Each row is a point on a tangle of strands that fork and nearly touch. The rows are in no order.
Points whose rows are less than 39.2 apart are linked; no others are. Some points are linked to none.
J213: [ 29 -10 -10   3 -11 -10  15  -4  12  10   6   0  18  24  16  16 -15  11
   1   1]
J155: [  1  -5 -15  12  -7   6  -1 -16  10  -6  -5   6  11   7   8  12   0 -17
   4  -7]
J201: [ -4  16   8   5   6  -2 -21  -1 -15  -8   6   3 -31 -13  -9 -16  27  -4
  15 -12]
J154: [  1   3 -29  -7  -3 -22 -11   1   5 -39   2   0 -22  -7  20 -12 -10 -12
 -24   5]
J808: [ 10 -32  -3  21 -20 -17   1  16  15  -4  14   2  22  15  11  12   0  29
  -2   3]
J262: [ -8 -23  18   7  -1 -10 -18  18  14  -5  16  12  10  -4  -8  -3   9  14
  17   9]
J779: [ 23 -15  -2 -13 -13   7  15  15   1  21   4  -2  23  26  -5   4 -35  36
 -18  18]
J954: [ -6  14 -10   6  24  -4  -8  -9   2   4   0  -3  11  16  -1  11   1   8
   3   1]
J886: [ 17  -6  -4  -4   0 -20   4  21  18  -2   6  -1  16  14   2  10 -16  21
  -7  14]
J160: [  2  -8   4  11   3   4  13 -11  -5  20 -13   2  16  11  32   3 -14  14
  -3  -1]
J551: [-13   9  -3  10  14   5  -4 -40 -22   1 -14   2 -17  -1   4   6  37 -18
   6 -28]
J500: [ 33  -8 -13 -23 -20 -27  18  22  16   0  20   2  20  24  -7   8 -30  17
 -12   7]
J182: [-20  -4  15  -6  18  20 -24 -40 -28   8   7 -12 -35 -33  10 -11  38 -17
   7 -13]
J713: [-10 -11  15  -2  16  10 -20 -33 -14  -6   7  -9 -39 -26  10  -8  34 -21
  15  -4]
J559: [-17   6   6   8  21  15  -5 -22  -6   3 -16 -19 -14  -6  19   2  19 -11
  -7   1]
J351: [ 15  -3 -13 -11 -15   2  15  17   8   5   1  -2  15  14   4   4 -37  20
 -21  15]
J256: [ -8   5 -12   9  17   6 -10 -41 -13 -15 -18  -2 -21   8  13   4  31 -20
  -5 -17]
J662: [ -9  -5   3   0  22  -2 -38 -17  -5 -10  13   4 -17 -18   8 -13  16  -5
  11   3]
J218: [ -5 -11   3   5 -19  10   8   4   9   2   5  19  11   6  -8   5  -8  -2
  17  -5]
J93: [ 20  14  -5  -1  10   5  13 -16   2  17 -11 -15  11  19   6  15  -2  -7
  -4  -1]
J678: [ -1  -4  -3  -5  23  -5 -38 -24  -8 -25  10  -1 -34 -15   5 -14  23 -15
   5   2]
J645: [  2  16  11   1  11   8   7  17  -1   9  -4 -16   5   6 -26   6   3  10
   2  10]
J73: [ -4  -6  -3   2   8  -9  -8   1  23 -12   5   2   9  -7  -4  15  -4  -8
   6  13]
J603: [-13 -16   7  17   5  -2  13  -1  -1   5   9  -9   0  20  21   4   0  15
   9   5]
J315: [  1   0 -22 -20 -16 -29  11  22   9 -28   1   0   0 -16   9 -14 -30  -9
 -25   6]
J12: [  3  14 -20  -9   8 -18 -17   1  -1 -35  -7  -3 -25  -8  11 -17   0 -19
 -21   3]
J826: [ -7  20 -13   3  12  14 -18 -19  -3 -12 -15 -14  -9  -5  -7   3  30 -25
 -15  -6]
J489: [ 16  23  -5  -5   9   8  14 -17   2   9 -18 -18  -5  13   4  15  10 -17
  -6  -7]
J825: [-12  -8  -7   6  -9  17 -31   6  -3 -18  17  -4 -10 -16  -3 -23   4 -15
  -2  10]
J440: [ -8   9  -2  -9  11   4 -18  -9  10 -17  -7  -4 -16 -23   4  -3   8 -24
  -9   8]
J994: [ 22   9  20  -6   3  23  27 -12 -19  46 -14 -15  15  13 -15   9  -5  12
   0  -1]
J340: [ 22  13 -18 -32 -10  -5  22   1  13   0  -4  -8  16   6 -11   9 -30 -24
 -20   4]
J983: [-26 -28  10  11  23   3 -14 -42 -28   1  18  -5 -20 -13  20 -12  29 -19
  16 -13]
J693: [-18  10  -4  -7  16  19 -25 -35 -14 -12  -1 -18 -36 -18  -7   0  46 -24
  -8  -8]
J598: [ 16  29  -5 -17   6  -5   9  -8   4  10  -9  11  -2   7  -7  10  -5  -6
   4 -12]
J464: [  1   3  -1   0  -1  10  -4  -2   4  13 -15  16  21  -1   3   4 -18   8
  -1   1]
J933: [ 11  -8  17   1  -7  18  19  15  -4  21 -14  -4  11  10 -10   1 -14  18
   0  11]
J429: [-24 -11  -7  11  -1  15 -18  -1   0 -10  14  -7  -5  -3  16 -10  -7   6
  -5  15]
J600: [18 -3  5  6 -1 -2 11  3 -4 23  0  5 25 25 -9  6 -2 15 12 -6]
J441: [  1  16  -1 -14   4 -15  -3  10   8 -20   1   2 -17 -18 -19  -6   7 -24
   4  -2]
J707: [-10  10  16  12  20  -7  -4  -6 -19  21  -7  12   5  -2   6  -7  15  19
  15 -14]
J144: [-30  -4   1  16  19   3 -14 -22 -18   1  17   0  -5   4  -1  -4  23  -2
  20 -13]
J495: [ -3  18 -10   2   4   6 -10  -6  -3  -4 -15   6  -3   2  16  -6  -4  -2
 -10  -5]
J854: [  4 -25 -15  -7 -32 -36  -3  35  16 -34  23   7   2 -23   5 -14 -15   9
 -21   8]
J699: [-12 -16  24   7   9   5 -25   0 -11   6  13   2 -14 -20  11 -23  16   8
  17   6]
J847: [ -6  11 -20  -3 -16   5  -2   5   0 -26   1  -3 -21   2   5 -15  -1 -24
 -12  -4]
J615: [-10 -17  -7   9  -2  22 -37 -15  -9 -13  15  -6 -13 -17  15 -22  13 -18
   1   4]
J329: [ 22 -14  -3   1 -23 -30   1  36  17 -21   3   6   9  -5  -2  -7  -5   2
  -8   4]
J322: [ 24  -5  -4  12 -23  -8  13  12   4  -5   1   4   0  21  13  -2  -1   0
   4  -7]
J382: [-16  -2  11   9  14  11  14  -2  -1  11  -1 -17  -3  13  14   6  -3  14
   5  11]
J283: [ 33 -24   2 -32 -27 -13  24  33  12   7   5   8  18  15 -21   0 -37  24
 -18  13]
J997: [-16  33   9  -6  10   9 -11 -12 -16  15  -9   1 -15 -30 -18   9  19   6
   4 -13]
J919: [ -9  -7   7  18   2  10   6 -10 -15  18 -14   3  10   5  25  -7   0   5
   2  -9]
J356: [ -9  10 -20 -21  -6 -23  -5  16   6 -30   7  11  -5 -13  -8 -18 -16 -22
  -9  -3]
J767: [-20  -2  22   8   5  23  30 -12 -25  37 -10  -7   9   0  -4   6   4   6
   9 -12]
J163: [ 19  13   0  -1   8   4  12 -12  -8  27  -3  -5  17  25  -6  10  -3   7
   7  -8]
J59: [-26 -21  10  20  22   3 -13 -27 -26   7   6  -3  -6 -10  26 -17  20  -7
   9 -10]
J978: [ 16   6  -7  -3   1 -15   3 -12  10  -7 -11  18  -7   7  19   7  -3  -9
   6 -10]
J612: [-18 -15  -2  14  14  -5 -19 -27 -17 -12  15   8 -21   7  15 -11  23  -5
  19 -12]
J449: [  9  34  -8 -16   1  -3   2  -7   0  -6 -17   3 -11 -15 -20   7  13 -27
  -4 -17]
J650: [  1  -7  11  -8   2  -6  -4  28  15  -4  -3   5  13  -9 -17   0 -16  16
  -4  21]
J739: [ -8  16 -14 -24  -4 -16   3   7   8 -26   0   5 -11 -16 -16 -10  -6 -37
  -5  -6]
J982: [  0  -4 -11  21  -8   2 -18  -1  -4 -17   2   3  -7   6  14 -14  10  -6
   1  -5]
J628: [  7  -5  -2  21   1   8  16 -21  -6  13 -12  -9  15  16  13   9  11 -15
   6 -14]
J119: [ -5   0  -7  13  13 -10 -12   8   5  -4   7  -2  12  15   4   4   0  17
   2   8]
J304: [ 11  -5  -5 -12  -2 -22  -1  32  16 -10  -1   2  20  -4  -9   0 -24  16
 -17  19]
J469: [  0  36  -5 -14  12  -1   5 -12  -6  12  -3   8 -10   7 -12  11   5   0
   9 -17]
J682: [ 10  -2  -5  -8 -12  -3  -1  10   9   6  -6  27  20   4   2   1 -23  14
  -1  -1]
J17: [  8  30  -1 -12  15 -11  -3 -14   2  -6 -16   2 -20 -12  -8  10  17 -18
   1 -12]
J130: [ 12  29 -14 -19   7   5  14 -10   7  -6 -17 -18 -10   7  -2  11   7 -28
 -20  -4]
J212: [ -1 -24  -2  14  -6   1  -2   4  17   0   3   5  27   1   1  16 -14  12
   2  14]
J496: [ 17  20  -5 -17   0 -19   5   7   9   1  -2  21   3   8  -9   3  -9  -2
   8 -10]
J169: [ 18 -22  20  -2  -5  15  25   7  -7  35 -11  -2  21  21  -7   4 -19  29
   1   9]
J384: [ 14  10  -9 -20  -9   6  19   6   3  13   2  -1   9  22   1   2 -33  10
 -12   7]
J861: [ 24  40 -10 -27   2   4  15  -3  -5  18  -5 -13   4  13 -25   6  -8 -11
 -12  -8]
J855: [  9  27 -19 -30  -5  -5  19   4   7  -6  -4  -6   4   5 -17   4 -16 -27
 -15  -5]
J254: [ -8  15  -5   1  10  14 -13 -25  -7 -16 -11 -17 -30 -11  -9   3  41 -29
  -9 -10]
J227: [  5  15   3  18  11  -3 -18  -1  -8   4 -10   2   5  -3 -10  -4  21  -1
  10 -10]
J697: [  3 -14  -8  -8 -25   4   4  29   7  -5   3  18  21   6 -23  -5 -27  13
  -6   6]
J61: [ -2   0  -5   9  17 -15 -11  -9   6 -19   4  -4 -19   8  15   2  12  -4
   6   5]
J352: [ 12  -3  -6  -3 -13 -25   2  27  14 -25   4   2  -1  -5  -6 -10  -6 -11
  -4   4]
J8: [  9 -13  -7  21 -17  -9  -1   3   4 -12   3   8  -4  13  18  -5   6   1
   8  -7]
J52: [-26   3  13   7  10  22  -7 -17  -9  13  -3  -5  -1 -20  -8   5  17  -8
  10  -5]
J914: [-22   3  22  16  27  -4  -7 -19 -29  22  -7   2  -2 -18  10  -9  23   8
  12 -15]
J891: [  0 -18 -21  -3  -4 -14 -24  -6  10 -41  21  -4 -25 -16  12 -10   3 -22
  -6  11]
J806: [-11  21  -3 -13  15   4 -27 -13  -3 -12  -1   0 -23 -27 -12  -5  20 -21
  -3  -4]
J665: [-17  -5  29   8   5  11  -9   8 -15  13   3   3  -9 -16  -2 -15  11  15
  16   3]
J34: [-15  19  12  13  11   4   0 -16 -29  12  -3  -7 -25  -8  -5  -3  33   2
  14 -21]
J143: [-11  28   1 -11  11  16  -2  -5   2   2 -13 -10  -9 -13  -9   6   7 -12
 -11   2]
J141: [ 28 -24  -2  -2 -29  -7  21  18  10  11  17   1  20  32   1  11 -16  28
  -3   3]
J609: [-14  -4  -6 -12  -4  -8 -18  17   7 -23  18   4 -16 -15  10 -20 -15   1
  -8  17]
J47: [  0   2   6   0   1  -8 -28   7  -7 -16  18  10 -26 -11  -5 -25  20  -5
  16  -5]
J877: [-12 -10 -14  20  -4  14 -23 -19 -12 -17   4  -3 -14   1  18 -14  16 -16
  -2  -6]
J535: [-20  -8  28  17   4  21   6   2 -18  22  -9  -5   2 -12  -1 -10   9  11
  11   2]
J871: [ 10  23   0   4   8  10  10 -25 -12  19 -23  -9   1   4  -1  13  22 -14
   0 -22]
J791: [-11 -29  12   6  16  10 -22 -31 -13  -4  19 -12 -26 -18  21 -14  26 -19
  19   1]
J209: [ 15 -14   8  11 -22  -2   5  29   0   3  -2   3   8  15  10  -9  -7  27
  -5   5]
J410: [  3  10 -18   9   7   7 -14 -23  -1 -18 -19  -6  -8   4   8   4  22 -25
 -15 -10]
J124: [ -7 -11   7   5   0 -12 -26   3   1 -12  24  18 -13  -4  -1 -15  18   0
  23  -6]
J512: [-12  13   5 -12   1  27  20 -12   1  18 -10  -7   0   5   1  13  -9  -4
  -1   1]
J703: [  1  15 -26 -17   0 -21  -5   7   8 -21   1  13   1   1   4  -6 -21  -9
 -13  -2]
J202: [ 13   6  18   3   0  -2  21   0  -3  14 -10  -1 -11  11  12   2   4   2
  14  -6]
J686: [ -9  -5  18   3   6  10  14  -3 -11  30  -3  12  20   5 -22  12  -1  17
  20  -9]
J137: [ 28  36   1 -26  -1   6  15   4  -7  23 -10  -7  10  -1 -40  10  -6  -5
  -7  -6]
J508: [-28 -12  21  12   8   5  12 -17 -15  22   6  14   7  -8  -4   3  13   0
  28 -19]
J748: [  0 -19   6  12   8  -7   3  -4  12  11  -3   8  27   5   5  17  -4  12
  12   5]
J561: [-20 -11   7   6  -4  13  -1  18   0   1  10  -1   2   8  -1  -7 -11  23
   2  16]
J579: [-18   6  -5  11  16   3  -9 -18  -2  -3   6  -1  -2   5  -9  10  20 -10
  16 -10]
J843: [ 10  14   0  -3  -3  18   2   2   0  15 -17   5  22   1 -16   5 -11  -1
  -4  -2]
J58: [ 12  26  19  -9   6   7  15  -5 -11  34 -13  -2   6 -10 -29  19   6  11
  10 -10]
J372: [  6  20 -16 -20   5  -7   9  -3  11 -19 -17 -14 -14  -2   6   4  -3 -30
 -23   3]
J291: [-10 -44  11  26  -3 -10  -5  -6   4   1  10   6  11  -9  32   0   4  12
   9   5]
J42: [-24 -17  23   8  -2   5   4  -9  -9  13  10  18  -6  -7   7  -7   9   2
  28 -10]
J788: [ 26  10 -10 -19 -15 -16  17  31   4  -3   3  -6  15  14 -23  -8 -20  -4
 -12   3]
J370: [  2 -19 -20  12 -15 -12 -26   6   6 -35  25  -1 -15  -8  10 -15   6 -11
  -4   6]
J884: [ -5 -10 -30  16 -11  -2  -5  -7  10 -25  11  -6  -6   7  21   6  -7  -4
 -15   5]
J904: [  3 -26  19  14 -21  -5   1  28   1   1   5   8  10  14   9  -9   4  30
   5   2]
J838: [ 16 -30   7   1  -8  12  17   7  -7  30  -3  -1  31  27  -4   5 -26  39
  -8  12]
J70: [ -1   1  19 -11   3  14  20   7  -6  28  -2   7  10   8 -35  13  -9  22
  16   0]
J248: [-3 -6  7  2 10  1  3 -8 18  4 -5  5 14 -5 -7 20 -3 -8 13  6]
J48: [ -7  16  11   4  13  18  12   0 -13  24  -5 -18   9   9 -20  11   5  14
   3   1]
J832: [ 11  15   5 -18   2 -15   7  18   7   7   4  18   7  12 -17   3 -10  14
  10  -3]
J787: [ 25   6 -24 -16 -11 -13  17  -2  19 -10  -1  -4  11  10   3  13 -22 -20
 -14   1]
J946: [-19  23   3  -9  11  13 -23 -23 -10   4  -6   1 -20 -34 -13   5  27 -12
   1 -13]
J799: [ -1 -13 -20 -14 -23 -37   2  30   9 -35  13   3   0 -24   4 -22 -22  -9
 -19   7]
J976: [ -7   4 -12  -4  -4  -8   0  22   7 -29   6 -20 -14  -9   2 -14 -10 -14
 -20  19]
J584: [ 10 -12   8   3   3 -19   3  14  16   3   0   6   8   9  21   7  -9  27
   0  11]
J289: [  8 -12  -1  10   1 -13   8  -1   9   8  -2   2   9  10  36   8 -14  25
  -5   7]
J326: [  9 -12 -13   8 -16 -22 -15  21  10 -34  15   0  -9  -7   2 -16   3 -11
  -6   6]
J68: [ 12   5 -23  -5  -8   2   8 -13  17  -7  -6   3  10  11   9  17 -14 -20
  -9  -3]
J66: [-10 -28  -3  26 -13  -3  12   1  -2   3  13  -4   8  18  30   2  -4  21
   1   1]
J563: [  1  -8   2  -1 -21  10   3  20   7   0   1  19  15   2 -25  -2 -13   1
   8   1]
J747: [ 21  15  11 -18   1  24  24  -3  -7  33 -10 -18   8  14 -17  10 -15   7
  -9   9]
J483: [-30  -4  10   2   5  15  -2   6  -3   7  13   5   0   6  -8  -2  -4  19
  13   7]
J203: [ -1  11   5  -4  -2  -4  -3   9   5  -9   0   7 -12  -9 -11  -4   6 -12
   9  -3]
J473: [-3 19 -3 -7 22 -7  0 -1 10 -3  0 -6 -4  8 -5 13  1 -1  4  4]
J6: [ -3  13   0 -19  -4  17  19   3  10   4  -8  -5  -1   2  -5   9 -20 -10
  -8   9]
J257: [ 28 -10  21  -3  -5  18  31  -7 -15  43 -10  -9  20  22  -8   5 -14  15
   4   1]
J570: [-17  15   4 -13   4  20  -3   6   8  -6  -7 -14  -7 -21 -17   2   0 -18
 -11  13]
J458: [ 21   2 -18 -22 -14 -29  18  31  11 -10  11  -5  16  14 -13  -3 -28   2
 -17   8]
J984: [ -9  11   8  15  10   3 -17 -16 -25   2   0   1 -24 -11  -2 -13  34  -4
  15 -19]
J281: [-12 -24  -5  30   5  -2  -6 -17  -4  -8   6  -9   1   7  25   0  13  -3
   6  -1]
J271: [  1 -11  19   5  -7   0 -12  15   5  -4  -3  11  -7 -15  12 -16   1   7
   6   9]
J593: [ -7   2 -24   0  -6   2  -6 -13   2 -34   1  -4 -29   6  14  -5   5 -24
 -12  -3]
J751: [ -4  25  11   5   6   5  11  -6 -15  11  -5  -7 -24   1  -6   3  23  -1
  14 -16]
J915: [ -9 -22  -2  13  -1  -9 -24 -13  -8 -17  22  16 -20   5  20 -17  16   0
  20  -8]
J316: [ 11 -27  -6  18 -21  -5  13  13   7   5  16  -2  24  30   6  11  -8  29
   0   3]
J253: [-15  -8  10   1 -13   5   1  -1   3   2   8  25  -6   1   1  -3   0   0
  23  -8]
J265: [ 34   3  -1  -1 -20 -13  17  22   9  -4  -6  -1   3  11   0  -3  -6  -8
  -1   0]
J161: [ 11 -31   0   4 -20   1   5  21   8   8  -3  11  26   6   7   6 -27  43
 -18  13]
J765: [-24   3  14  -9   4  21   5   5   2  11   1   7  -1  -6 -18   4 -12  13
   9   9]
J296: [ 25 -11 -26   6 -20 -18   3  15  19 -11   4   2  27  -1   4  13 -22   8
 -21   7]
J166: [  2 -34   3  23  -7 -10 -20  -8   7 -10   8   9   1 -16  31  -5   7   3
   6   4]
J784: [  4  -3   5   5   9 -20  -3 -10   4   1  -4  20  -5   7  22   2   6   7
  16 -10]
J344: [  1  -9  -7  -8   8  -6 -30 -12   1 -32  11   0 -32 -18  11 -16  10 -23
  -2   8]
J207: [  8 -25  -5   1 -31 -23  -5  38  16 -24  15   8   9 -11   1 -10 -10  14
 -14   9]
J970: [-14  23 -14 -14  -4  14  -3 -17   1  -7  -8  14 -14  -3  -1   0   3 -21
  -3 -17]
J454: [  7  12  10  10   8  -4  14 -10  -5   7  -9  -4 -14  10   5   6  19  -4
  16 -12]
J541: [ 26  17  -8 -27  -9  -3  18  15   0  11   6  -3  12  22 -16  -3 -29   5
 -11   6]
J354: [ -4  -4  -4  18  11   4   9 -33 -10   5 -17  -6   0  10  22   9  20 -19
   3 -17]
J730: [ 38 -12  -4 -23 -19  10  16  13  -5  24   8  -5  22  31 -22  -4 -36  23
 -20  16]
J729: [ -8   7 -10   6   9   5   2 -23   5   0  -3   0   4   9  -5  18  12 -18
  10 -12]
J404: [  4   8   9   7   1  -3  -7   8   1   3  -4   8   4  -3 -11  -1  10   0
  13  -4]
J964: [ -1  24  20  -6  10  -2  10  -2  -4  20  -5   2  -8 -15 -24  18  12  10
  17  -9]
J446: [-19 -10   7  24   8  12  -8 -20 -21   9  -9  -1   4  -7  24 -13  14  -8
   3 -11]
J796: [  5 -26  -4  17 -13 -10 -17   7  16 -15   7   7   8 -17  22  -1  -4   9
  -5  12]
J191: [ 14  11 -17 -13  -5 -18  -2   6  13  -5  -4  21  12   5   4   3 -22  -2
  -6  -4]
J123: [  4  -6 -16   8   2 -20  -9  17  16 -15  15  -4  14  14   0   9  -7  17
  -6  12]
J885: [-23   8  -3   2  15   7 -21 -10   2  -8  14  -3  -6  -8 -16   5  15 -11
  12   2]
J53: [ 21   8  -1 -18  -2  21  20   3   2  21  -6 -18  18  17 -25  10 -23   1
 -13  15]
J879: [-13 -23  18  24  -1  -1  -9   4 -15   9   3   5   4   0  24 -20  10  17
   9  -2]
J549: [-13   2   5   2  18  11 -19 -19   2  -6 -10  -9 -15 -20  19  -2  13 -14
  -6   8]
J828: [-19   6   1  -3  -6  25 -20   4  -5  -9   4  -4 -15 -20  -2 -20   1 -13
  -6   8]
J894: [ -3   9  -6 -10   8   2  -3  -7  17 -15 -12  -7 -10 -13  10   6  -4 -21
 -13  10]
J403: [-31   2  24  13  20   9   5 -24 -32  27  -7 -10  -6 -27   6  -2  25  -1
   7 -18]
J398: [-10 -12   3   2  13  -5 -20  -7  17 -11   7   3   1 -17   7   5   1  -5
   8  15]
J237: [-14 -19 -22  23 -10   3 -16  -5   1 -16  17  -2   0   2  25  -4  -5  10
  -8   6]
J892: [ -7  -9 -11   0 -14  -5  -9  25   9 -25  13  -8  -9 -13  11 -15 -17   5
 -19  20]
J731: [-12   5   7   9  12  11   5  -5   0   2  -7 -17 -11   4  17   2   4  -1
   0   7]
J794: [  0  16  -4 -13   4 -12   4  28   7 -17  -4 -15  -2 -10 -16 -11 -10 -12
 -15  13]
J321: [  2  24  -1  -8   8   0   4  22   2  -4  -5 -16  -1   0 -23  -2  -4  -3
  -9  10]
J641: [ -9 -26  26  16  -7   0   0  19  -8  13   3   7  10   9   7 -12   6  30
  10   1]
J255: [ 15   3  -2 -23  -3  11  18  14  11   8 -11  -7  20   0 -30  10 -30  -5
 -14  16]
J529: [  9  -4  13  14   1  -5  -2  14  -1  12  -3   6  20  12 -14   1  11  14
  14  -3]
J219: [-17 -28  17  19   9   1 -20 -11 -19   4  15   0  -7 -11  25 -24  17   3
  15  -1]
J375: [ 14  14  -4  -1  12 -15  -6 -16   7 -14 -17   9 -14  -1   7   6  12 -19
   3  -9]
J743: [  6 -20  -3   5 -31  -6   1  36   9 -12   8   6   8   1   5  -8 -16  25
 -14  11]
J945: [-17  26   7   5  17  17   3  -7 -17  21  -8 -16   0  -1 -15   9  14  11
   1  -6]
J887: [ 19 -12   5 -32 -10  -9  20  33  11   6   1   4  16  11 -26   2 -35  20
 -13  18]
J823: [ -8  -9  -2  -5  -8 -10  -7  15  14 -11  12  18   1   1   5  -2 -12  12
   4   7]
J303: [  5   1 -27   3  -8 -10   7  -6  11 -30   5  -9 -17  15  14   8  -5 -17
 -11   0]
J619: [ 26  -3  13 -29  -2  -2  19  22   6  20   0   2  16  18 -34   6 -24  22
  -2  14]
J456: [-14   3   4  16  19   0   6 -35 -19  13 -11   0  -1   1   8   7  26 -13
  11 -25]
J247: [ 32 -10 -27  -2 -26 -27  18  19  17 -17   7  -6  15   1   7   6 -22   2
 -25   5]
J222: [ 16  25   8  -8  -2  10   7   5  -7  20 -17   4  11  -7 -29   7   0   1
   2  -8]
J725: [ -9  -1  16 -10   5  12   3  14   8   8  -9   7   6 -10 -18   3 -17  15
   1  17]
J98: [ -4  27  -9 -30  -5  13  15   5   6   0 -10  -4   1  -5 -21   4 -15 -20
 -15  -2]
J86: [-19  -7  -4  11  -4  18   0   9   5  -8   9 -14   0   6   4   0 -10   6
  -5  17]
J907: [ -8  18   6   8  13   6  10 -29 -19  24 -14  -2   1  -4  -4  15  22  -5
  11 -25]
J113: [ 18 -16 -17  12 -17  -2   3   6  18  -3  -1   3  29   1   3  16 -19   6
 -10  10]
J298: [ -6 -17  -2   3  13  -5 -37  -7   8 -16  16   1  -9 -20  16  -9   4  -1
   3  15]
J543: [  5   0 -27 -10  -7 -30   4  12  11 -36   3  -7 -12 -15  20  -9 -19 -11
 -28   9]
J629: [-30   4  21   1  18  17 -10 -30 -23  17  -5 -12 -23 -34   7  -2  31  -8
   6 -10]
J49: [  4 -33 -10  23 -18 -14  -8   6  17 -11  15   8  16  -6  23  10  -3  22
  -5   6]
J695: [-15   7  14  -5   3  31  28 -20 -12  34 -13  -6   8   3  -3  16  -1  -1
   3  -8]
J553: [-20 -10  31  18   9  10  21  -1 -30  36  -8   1  13  -6  -5  -6   9  15
  13 -13]
J114: [ -1 -11  27  15  -3  21  14  12  -9  22 -15  -6  10  -2 -13  -1   3  12
   9   6]
J24: [ 32 -17  -1 -13 -21 -16  16  24  15   6  16   3  24  30 -16  11 -17  21
  -3   6]
J606: [ -6   6  10   6  14 -11 -11 -15  -8   5  -6  20  -9  -5  12  -5  14   3
  17 -15]
J943: [-11   2  17   9   9   3  15 -13 -14  29  -2   9  15  -3 -18  14  12   6
  24 -19]
J299: [  9   2 -21  -1 -24  -3  12  19   7 -15   6  -4   2  13   3  -3 -20  -3
 -14   3]
J30: [ 22  10  11  -8 -10  -7  18  24  10  -2  -8  -4  -3   2 -16  -1  -4  -8
   4   2]
J835: [  8   3  14 -19   4   0  12  19   5  18   1  13  14  13 -30   8 -15  25
   9   5]
J562: [ -7  25 -19 -13  -7   7   4  -4  -1 -14  -6   3 -19   7  -1  -5  -1 -22
 -10 -11]
J193: [-28   3  10  -5   1  28 -10   5   0  -4   7 -10 -13 -18 -11  -7   0  -6
   0  14]
J690: [-13  37   0  -9  13  17  -3 -13 -10  14 -15  -8  -6 -13 -15  13  15  -2
  -9 -10]

A fork is a point with three links, a tip a point with one. Leave the first point through the second and follow the links. Name the first fork or tip that comes.
J767 / J695: J579
J207 / J329: J247
J429 / J237: J970
J877 / J615: J690
J678 / J344: J207
J945 / J48: J609
J697 / J563: J835
J978 / J784: J59

Follow the links from the first point to the second, and from the first to the third. Name the last point that the two ways share.
J641 / J978 / J24: J219
J218 / J137 / J441: J191
J549 / J609 / J877: J690
J141 / J512 / J743: J535
J791 / J541 / J86: J59
